A landscape with many valleys, sampled at points; each row gives a point and its height.
From any point a ball rolls to the lowest of the 2 points nearest to it. It stops when none of these is lower. Distance is the straight distance between rows; heights are no part of it.
bosi h=34.0: 28, 37, -26, -53, 3, -8, -7, -6, 5, 12, -20, 10, 4, -15, 40, 53, 1, 9, 25, -28, -1
tifes h=36.4: 4, -16, -16, -47, -5, 0, 5, -15, 50, 8, -50, 56, -8, 9, 11, 24, 32, 21, 5, -43, -17
bidun h=64.8: -16, -20, 6, 44, -6, 12, 20, 5, -32, 7, 27, -47, 15, -35, -1, -24, -2, 32, 28, 4, 23
nok h=28.2: -35, 2, -9, -31, -10, -16, 28, 21, 10, 13, 36, 21, 18, 12, -21, -17, -8, -8, -20, -15, -1
kemu h=17.1: 22, -34, 21, 14, 16, 23, 7, 19, -30, -12, 11, 24, -11, 33, -22, -45, -9, -16, -40, 16, 15
lam h=25.6: 8, -18, -35, -39, -5, 13, 4, -9, 23, -1, -12, 50, -26, 17, 17, 65, -16, 16, -16, -60, -7
girid h=18.0: 10, 0, 15, 19, 3, 18, 10, 17, -37, -6, 20, -20, 8, 1, -5, -11, -12, 3, 4, 22, 31
rek h=53.5: -10, -7, 24, 20, 1, -40, -14, -7, 19, -14, -38, -14, 1, -37, 20, -23, 9, 10, 20, 1, -28
zuvez h=22.1: 18, 29, -28, -27, 1, 4, 3, 16, -23, -9, 22, -8, 7, 11, 27, 60, -39, 1, 13, -21, 29
Pup h=23.1: 23, 39, 10, -28, -3, -15, -16, 19, -7, -31, -10, -24, -7, 8, 32, 44, -27, -4, 24, -10, 24
vipam h=23.9: -27, 8, -11, -38, -4, -8, 23, 39, -4, 6, 42, 25, 10, 27, -3, 5, -28, -9, -25, -22, 11
Fulor h=48.1: 19, 35, 17, -9, 3, -7, -34, -26, 14, 10, -51, -6, -9, -23, 27, -8, 38, -13, 12, 18, -36
Gibu h=42.8: -26, 57, 1, 4, -5, -9, -26, -6, -1, 29, -16, -9, -25, -7, 50, -9, 14, -31, -21, 31, -42
rozep h=39.7: 15, 30, -21, -61, -1, -8, -1, -10, 20, 24, -30, 31, 4, -16, 28, 32, 24, 10, 18, -31, -16
pel h=25.8: 17, -26, 19, 0, 15, 22, -1, 33, -32, -14, 20, 30, -34, 44, -6, -25, -30, -21, -50, 1, 8
guvi h=26.8: -30, 28, 21, 43, -7, 3, -17, 20, -25, -1, 8, -40, -7, -9, 29, -22, -3, -1, 1, 36, 6
soke h=63.1: -4, 19, 19, 20, -5, -12, -6, -3, 1, -3, -10, -39, 8, -26, 14, -16, 8, 5, 31, 21, -2
peser h=13.4: 23, -12, -9, -8, 10, 17, 12, 32, -37, -15, 28, 2, -5, 23, 3, 18, -48, 0, -16, -19, 39
mipu h=31.8: -15, 4, 20, 39, 5, -4, -36, -19, -1, -3, -25, -3, -21, -10, 27, -17, 11, -11, -16, 45, -36
kiba h=16.5: 11, -18, -33, -50, -10, -13, 18, 3, 27, -22, -32, 26, 22, 18, 6, 46, -6, 18, 16, -60, 28
mebi h=66.1: -12, -39, -1, 41, 0, 14, 12, -14, -8, 20, 32, -24, 10, -24, -53, -45, 9, 16, 22, 5, -5
Vozu h=42.7: -45, -20, 20, 22, -9, -37, 12, 14, 14, -12, 3, -23, 10, -22, -7, -42, -11, 5, 9, -7, -13
muzar h=30.6: 32, -35, -46, -14, 8, 28, 13, 5, -30, -12, 6, 20, -1, 30, -2, 52, -40, 10, -27, -51, 26
gelog h=28.3: 41, -21, -40, -34, 10, 43, -13, -8, -20, -23, -2, 26, -2, 50, -3, 62, -32, 5, -11, -38, 38
Taf h=50.9: 15, 11, 24, 2, 6, -26, -28, -23, 19, -4, -59, -8, -1, -39, 24, -14, 27, 5, 24, 4, -36
Zovu h=59.3: -7, -18, 9, 3, 2, -11, -1, -26, 31, 12, -14, 33, -17, -19, 7, 4, 21, 9, -16, -3, -42
gato h=45.8: 10, 18, -9, 0, 2, 3, 3, -19, 13, 23, 12, -11, 12, -20, -14, -3, 26, 5, 21, 18, -15
veg h=41.5: -40, 47, -1, 29, -9, 4, -18, 0, -12, 35, 15, -19, -18, -12, 34, -21, 13, -16, -20, 36, -29
sud h=6.0: 24, -54, 28, 29, 22, 19, 2, -3, -16, -20, -7, 27, -12, 15, -23, -30, -4, -1, -36, 18, 5
rokeb h=62.4: -6, 22, 15, 5, -5, -15, -14, -10, 15, -3, -17, -15, 0, -8, 4, -15, 19, -13, 6, 24, -15
pitab h=15.3: 13, 37, -10, -42, -8, -12, 1, 21, -7, -25, 5, -10, 19, 16, 22, 43, -25, -4, 29, -17, 37
Mamit h=35.1: -15, -10, 23, -2, 1, -7, 1, 11, 9, -15, 0, 15, -4, 23, -16, -23, -2, -19, -28, 10, 4
rodal h=43.9: -4, 48, 16, -5, -2, -9, -34, -12, 1, 2, -38, -3, -37, 6, 50, 4, 6, -34, -16, 27, -31
Nop h=67.1: 6, -27, 4, 9, -3, 2, 24, -1, 1, -8, 12, -20, 28, -9, -46, -24, 1, 11, 20, 2, 28
gubo h=25.9: 34, 4, -17, 19, 11, 33, 11, 13, -57, 6, 30, -18, -2, -2, 24, 36, -34, 14, 0, 5, 38
Duteb h=37.8: -18, 63, 1, -10, -8, -16, -9, 24, -10, 8, 7, -23, -14, -9, 46, 11, -9, -9, 12, 9, -3
fida h=33.2: 14, 7, 19, -12, 10, 17, -15, 36, -32, -26, 18, 10, -32, 51, -1, 2, -40, -27, -39, 3, 25
kesup h=64.7: 20, -4, 0, -32, -3, 10, -5, -23, 37, -10, -32, 29, 8, 12, -18, 13, 35, 4, 10, 3, 4
lami h=66.5: 10, -50, 3, 30, 10, 12, 20, -8, -11, 3, 16, -10, 18, -10, -52, -41, 3, 11, 4, 7, 14
Saruv h=63.3: 29, -36, -11, -12, 4, 23, 9, -27, 23, -7, -27, 36, 9, 12, -16, 33, 23, 14, -9, -8, 8
feg h=38.9: 2, 0, -1, 37, 2, 11, -17, -34, 9, 27, 13, -26, 5, -16, -49, -30, 35, -6, 29, 26, -22
Palug h=65.5: -23, -17, -2, 43, -7, 14, 11, -7, -15, 24, 38, -52, 15, -32, -33, -38, 11, 25, 38, 3, 3
gimuk h=70.1: -24, 24, -24, -19, -2, 13, 7, -5, 4, 44, 47, 23, 6, 13, -21, -13, 17, -15, -25, 21, -20
muzu h=31.9: -22, 11, -2, -23, -9, -11, 11, 8, 19, 5, 15, 15, 9, 27, -30, -23, 10, -17, -19, 4, 2
Rubi h=42.1: -4, 14, -25, -54, -5, -12, 6, -13, 42, 27, -14, 37, 15, -9, -4, 12, 36, 13, 11, -35, -20
zub h=24.9: 23, 17, 4, 18, 7, 30, 6, 14, -43, -5, 23, -28, 7, -7, 12, 23, -15, 10, 19, 26, 43
defa h=33.0: 2, 6, 15, 6, -2, -16, 2, 34, -15, -33, 7, -28, -10, 9, 19, 20, -48, 1, 6, -19, 26
Kag h=36.7: -4, -2, 8, 30, 3, 6, -22, -30, 18, 14, -9, -10, -1, -1, -37, -38, 32, -18, -1, 37, -24
Nad h=23.3: 11, -4, -7, -33, -6, -15, 11, 7, 18, -25, -18, 10, 12, 11, 3, 35, -12, 3, 15, -32, 26
Neni h=25.7: 29, 6, -34, -39, 1, 17, -5, 5, -14, -22, 10, 8, 7, 33, 11, 63, -40, 2, 1, -31, 32
gakup h=40.1: -33, -24, 33, 47, 1, -8, -8, 17, -20, -19, 3, -25, 3, -2, -5, -49, -13, 1, -5, 23, 0
vam h=44.2: -28, -28, 18, 4, -10, -44, 23, 10, 29, -21, -9, -5, 12, -20, -6, -19, -8, 10, 7, -26, -6
Pibe h=45.7: 14, 45, 20, -30, -1, -6, -36, -18, 15, -2, -60, 8, -30, 3, 33, 3, 29, -28, -1, 12, -23
pid h=65.7: 19, 14, -3, -36, -4, 0, -14, -23, 42, -3, -26, 12, 24, 18, -42, -10, 45, -6, 25, 6, 3
Kapa h=29.0: 21, 17, 20, -4, 3, -9, -25, 20, -3, -43, -3, -25, -30, 19, 25, 41, -43, -7, 8, -15, 16
peme h=32.9: 20, -50, -61, -15, 11, 24, 37, 2, -32, 2, 5, 35, 20, 22, -13, 29, -15, 13, -32, -55, 24
vup h=29.2: -31, 10, 21, 53, 0, -3, -29, 1, -18, -3, -10, -28, -12, -21, 37, -20, 3, 1, 0, 41, -23
zizu h=68.7: -21, 22, -25, 2, -4, 13, -1, -22, 9, 50, 40, -1, 3, 0, -44, -26, 29, -16, 1, 20, -26
kem h=41.4: -48, -24, 18, 40, -8, -13, 8, 13, -7, 3, 21, -22, 7, -12, -27, -60, -6, 4, -3, 7, -8
tozek h=59.8: 27, -25, -1, 17, 3, -7, 10, -30, 21, 0, -21, -11, 20, -36, -17, 7, 22, 21, 26, 3, -6
Sibo h=18.4: 2, -8, -8, -28, 6, 6, 14, 36, -21, -6, 33, 25, -3, 35, -2, 9, -38, -10, -31, -25, 23
zaba h=55.6: -9, -20, 7, 27, 2, -23, 9, -11, 11, 1, -8, -7, 4, -42, 18, -3, 1, 24, 13, -4, -22
Lifil h=39.9: -26, 44, -3, 8, -7, -3, 2, 10, -8, 32, 24, -10, -11, -12, 34, 7, 1, -2, -5, 17, -17
zibek h=61.8: 37, -25, -19, -6, 3, 9, 12, -34, 21, -3, -30, 12, 25, -14, -17, 28, 26, 20, 19, -8, 13
vun h=57.4: -20, -19, 1, 13, -1, -23, 11, -11, 26, 13, 7, 8, 1, -30, -5, -13, 11, 13, -4, -9, -32
zedi h=64.0: -19, -3, 16, 51, -5, 2, -2, 1, -15, 0, 9, -46, 9, -43, 19, -15, 5, 29, 33, 18, 0
peku h=27.8: 24, 26, -33, -23, -3, -4, 9, -3, -8, 7, 4, -6, 7, -16, 38, 60, -15, 13, 23, -19, 10
Zame h=24.0: 0, 18, 9, -3, 1, 7, 3, 11, -15, -5, 15, -11, 4, 7, 6, 6, -6, -10, -2, 22, 18
zubo h=17.8: 18, -51, 7, 7, 8, 18, 15, -6, 3, -6, -2, 34, -1, 13, -27, -5, 3, 5, -29, 1, 9
Mozo h=30.5: -3, -21, -10, -38, -10, 5, 0, -5, 44, -6, -30, 58, -32, 23, 16, 40, 1, 13, -12, -49, -12
Tisar h=61.7: -25, 8, 14, 1, -9, -19, -11, -15, 27, 5, -19, 9, -9, 1, -2, -28, 20, -20, -16, 12, -33
suk h=67.5: -7, 13, -22, -11, -5, -2, -3, -24, 29, 40, 20, 3, 13, 0, -60, -21, 40, -15, 21, -1, -27
Luku h=24.7: 9, -26, -7, -9, 6, 17, 26, 10, -11, 4, 22, 24, 8, 15, -28, -13, -6, -1, -25, -3, 14
dogep h=28.6: 8, 17, 17, -9, 3, 6, -7, 25, -22, -21, 10, -4, -14, 32, 7, 12, -26, -18, -17, 14, 23
sir h=42.2: 21, 16, -16, 11, 7, 16, -13, -41, 16, 37, 11, -14, 10, -19, -45, -8, 47, -1, 37, 27, -20
vodu h=37.2: -27, 8, 23, 5, -7, -19, -17, 13, 5, -21, -13, 4, -19, 22, 13, -18, -10, -33, -33, 19, -12
befi h=66.6: 7, -6, -10, -16, -2, 3, -5, -27, 39, 17, -4, 17, 16, 11, -55, -14, 43, -5, 11, 4, -8
masu h=35.6: -15, 34, 18, -1, -7, -27, 1, 28, -6, -16, 2, -29, -5, -4, 34, 9, -24, -4, 16, -4, 14
sute h=20.1: 22, -25, -22, 16, 13, 18, 26, 22, -46, 0, 28, -7, -3, -4, 13, 27, -41, 16, -11, -23, 28
binu h=34.5: -12, -17, 25, 35, 5, -3, -25, -19, 9, -7, -16, 1, -9, 4, -15, -32, 14, -16, -21, 41, -25
Zumek h=29.3: 10, -39, -37, -17, 4, 16, 41, 8, -18, 14, 24, 34, 24, 12, -23, 4, -11, 9, -26, -31, 23
nabi h=23.4: -18, 15, 25, 33, -5, 15, 0, 26, -39, -9, 20, -45, 2, 3, 7, -23, -8, -1, 8, 28, 33
Neda h=60.9: -21, 12, 11, -3, -3, -21, -12, -15, 27, 18, -22, 24, -23, -17, 27, -8, 22, -5, -16, 0, -52
vebol h=38.8: -24, -12, 34, 36, 3, -13, -15, 18, -15, -26, -7, -11, -16, 9, 16, -26, -20, -15, -19, 24, -2
zag h=57.8: 1, -32, 1, 41, 0, -15, 16, -21, 10, 1, -7, -29, 22, -50, -14, -12, 10, 29, 37, -4, -12

For each start below, name the point where the ball stops.
Kag -> girid
Duteb -> pitab
kem -> peser
gimuk -> peser
rek -> pitab

Call two points neighbours if one is among the 2 nearest of the other. Go from one point of each pair to the other, from neighbour to neighbour, staying as low as possible. Name the highest point that can't be avoided.
kiba, girid -> fida
girid, peser -> gubo
kiba, sud -> peme
pitab, kiba -> Nad

Write out the way that a ball takes from each point below.
veg -> Lifil, Duteb, masu, defa, Kapa, Pup, pitab
gato -> sir, feg, Kag, binu, mipu, vup, guvi, nabi, girid
vam -> Vozu, kem, gakup, vebol, vodu, Mamit, muzu, nok, vipam, Sibo, peser
